Points on a hilly landscape, in no order, each with its height.
From any point a ball rolls to the lowest of the 4 points nearest to it. It stops when none of these is lower. Distance is the straight distance between rows; heights are no part of it.
J952 h=3.71: [157  87 142 132  71  64 146  97 102 190 145  59  83 112  95 117 149]
J673 h=0.88: [137  78 132 149  74  81 127 109 136 163 141  66 118 117 105 122 164]
J715 h=1.56: [197 171 136  86 179 213 149 137  75 180 101 150  44 118 165 143 145]
J744 h=2.05: [150 155 128 119 123 149 140 117  67 142 132 116  73 138 113  87 107]
J741 h=1.74: [133 165 132 125 147 169 125 139 109 104 133 153 111 136 116 100 114]
J177 h=1.81: [139 193 152 115 160 199 117 145 127  88 124 188 106 118 135  90 131]
J35 h=2.56: [143 135 136 124 130 131 155 127  77 158 125 135  93 151 107 137  97]
J390 h=4.38: [119  91 112 141  89 117 107 119 154 110 140  83 139 131 116 106 156]
J205 h=2.89: [108 151 127 120 187 144 146 163 132 122 102 193 164 139 151 173  96]
J173 h=3.00: [126 153 135 121 198 151 157 171 119 164  93 204 146 134 154 204 101]
J286 h=2.18: [151 159 145 116 194 192 152 170 118 150  97 196 113 138 154 167 126]
J854 h=2.99: [123 122 118 125 130 123 133 129 122 112 135 135 135 142 106 118 112]
J227 h=6.36: [ 82  88 148 166  83  62  95 124 199 153 117  63 175  98 174 187 160]
J825 h=3.69: [139 103 117 133  95 111 127 106 110 138 147  84 109 137  98  89 133]
J630 h=3.54: [ 89 103 101 125 147 110  98 125 179  71 111 119 195 129 154 137 127]
J511 h=4.59: [114  92 109 132 105 106 117 123 149 108 135 101 156 136 118 124 134]
J147 h=5.29: [127  77 124 145  85  73 128 116 150 145 136  78 142 125 113 147 150]
J430 h=5.73: [129  77 145 146  76  49 137 107 155 174 153  78 135 101 120 179 156]
J978 h=3.01: [100 137 113 118 170 144 112 143 163  64 117 163 178 129 139 117 113]
J63 h=2.06: [129 160 136 121 167 167 139 152 117 115 120 173 121 145 126 124 110]
J656 h=5.91: [115  83 121 133  99  66 129 110 153 144 137 100 156 125 124 165 133]
J514 h=3.41: [137  95 123 138 100  88 141 115 117 145 135 107 124 142 100 131 121]
J827 h=1.37: [168 214 151 103 151 219 119 131 103 123 113 178  67 104 158  90 151]
J509 h=1.73: [112 139 120 121 169 111 153 149 120 150 108 187 159 143 142 198  78]
J640 h=4.07: [123 103 115 131 120  94 141 122 125 132 133 126 141 142 106 148 113]
J283 h=2.04: [138 156 118 121 110 157 108 106 108  90 152 124  98 121 108  58 132]
J946 h=4.52: [103 111 107 122 151  83 135 127 148 116 112 159 182 137 141 177  92]
J830 h=6.48: [112  90 121 131 110  49 131 101 167 147 140 115 184 114 147 198 116]
J567 h=6.35: [ 82  85 127 162  87 104  83 131 197 109 115  59 184 122 167 139 165]
J789 h=1.36: [153 106 119 128  83 106 137  97  88 155 147  73  89 125 103  75 129]
J722 h=2.90: [125 143 127 125 164 134 150 153 107 146 112 172 133 148 122 164  93]
J588 h=6.21: [100  83 144 152  86  51 114 108 185 163 134  80 168  96 153 196 154]
J699 h=3.04: [125 119 112 128 102 139 107 111 130  94 151 102 128 131 107  82 142]
J819 h=1.84: [120 174 141 118 166 179 122 153 137  80 124 184 141 130 136 103 123]
J517 h=2.21: [130 138 113 128 129 148 121 128 118  93 143 128 122 134 107  90 121]
J536 h=1.69: [153 165 144 120 170 186 148 153  93 152 109 169  87 147 135 144 119]
J859 h=5.83: [114  84 129 157  72 112 101 120 160 135 141  54 133 121 121 106 181]
J402 h=2.36: [109 162 137 119 200 158 137 169 147 100 102 197 171 135 159 149 106]
J165 h=1.75: [147 170 122 113 121 161 124 108  82 116 141 124  70 119 122  62 117]
J508 h=4.95: [138  75 135 146  72  57 134 107 136 177 146  71 119 115  99 147 155]
J267 h=4.44: [119 111 120 123 134  85 149 125 120 142 129 147 151 143 114 173  95]
J362 h=7.03: [126 107 114 145  62 136  93  98 135 124 163  54 101 110 120  52 181]
J974 h=1.41: [126 163 145 123 197 183 143 173 136 115  98 202 146 136 159 151 114]
J307 h=1.42: [174 195 145 104 166 216 136 136  89 150 114 159  60 118 156 113 143]
J806 h=5.98: [106  78 125 155  86  83 109 121 173 136 127  71 157 122 137 146 162]
J329 h=1.64: [136 184 133 115 135 180 113 125 107  87 141 158  93 120 120  71 124]
J97 h=1.30: [147 101 131 127  92  77 151 102  92 173 141 105 105 133  92 129 115]
J72 h=2.35: [109 173 145 116 187 184 125 164 159  72 107 203 169 122 163 120 119]
J842 h=1.52: [150 189 136 117 146 185 129 128  86 119 130 155  78 124 132  89 119]
J935 h=3.66: [102 109 109 126 146 112 114 132 161  86 123 131 178 137 133 137 119]
J757 h=2.71: [118 125 110 125 124 144 104 123 146  77 143 124 142 127 110  91 134]
J323 h=2.51: [149 130 127 122 107 115 146 108  74 158 141 103  83 138 106  96 104]

Where does a ball stop that starts at each point below?
J825: J97
J806: J673
J588: J673

Call two points neighbours if one is among the 4 nearest of the other. Go from one point of each pair to the other, from neighbour to neighbour, staying as low as possible. Name the highest point that can't be avoided.
J673 / J509: J952
J974 / J827: J286
J827 / J509: J205
J97 / J974: J323
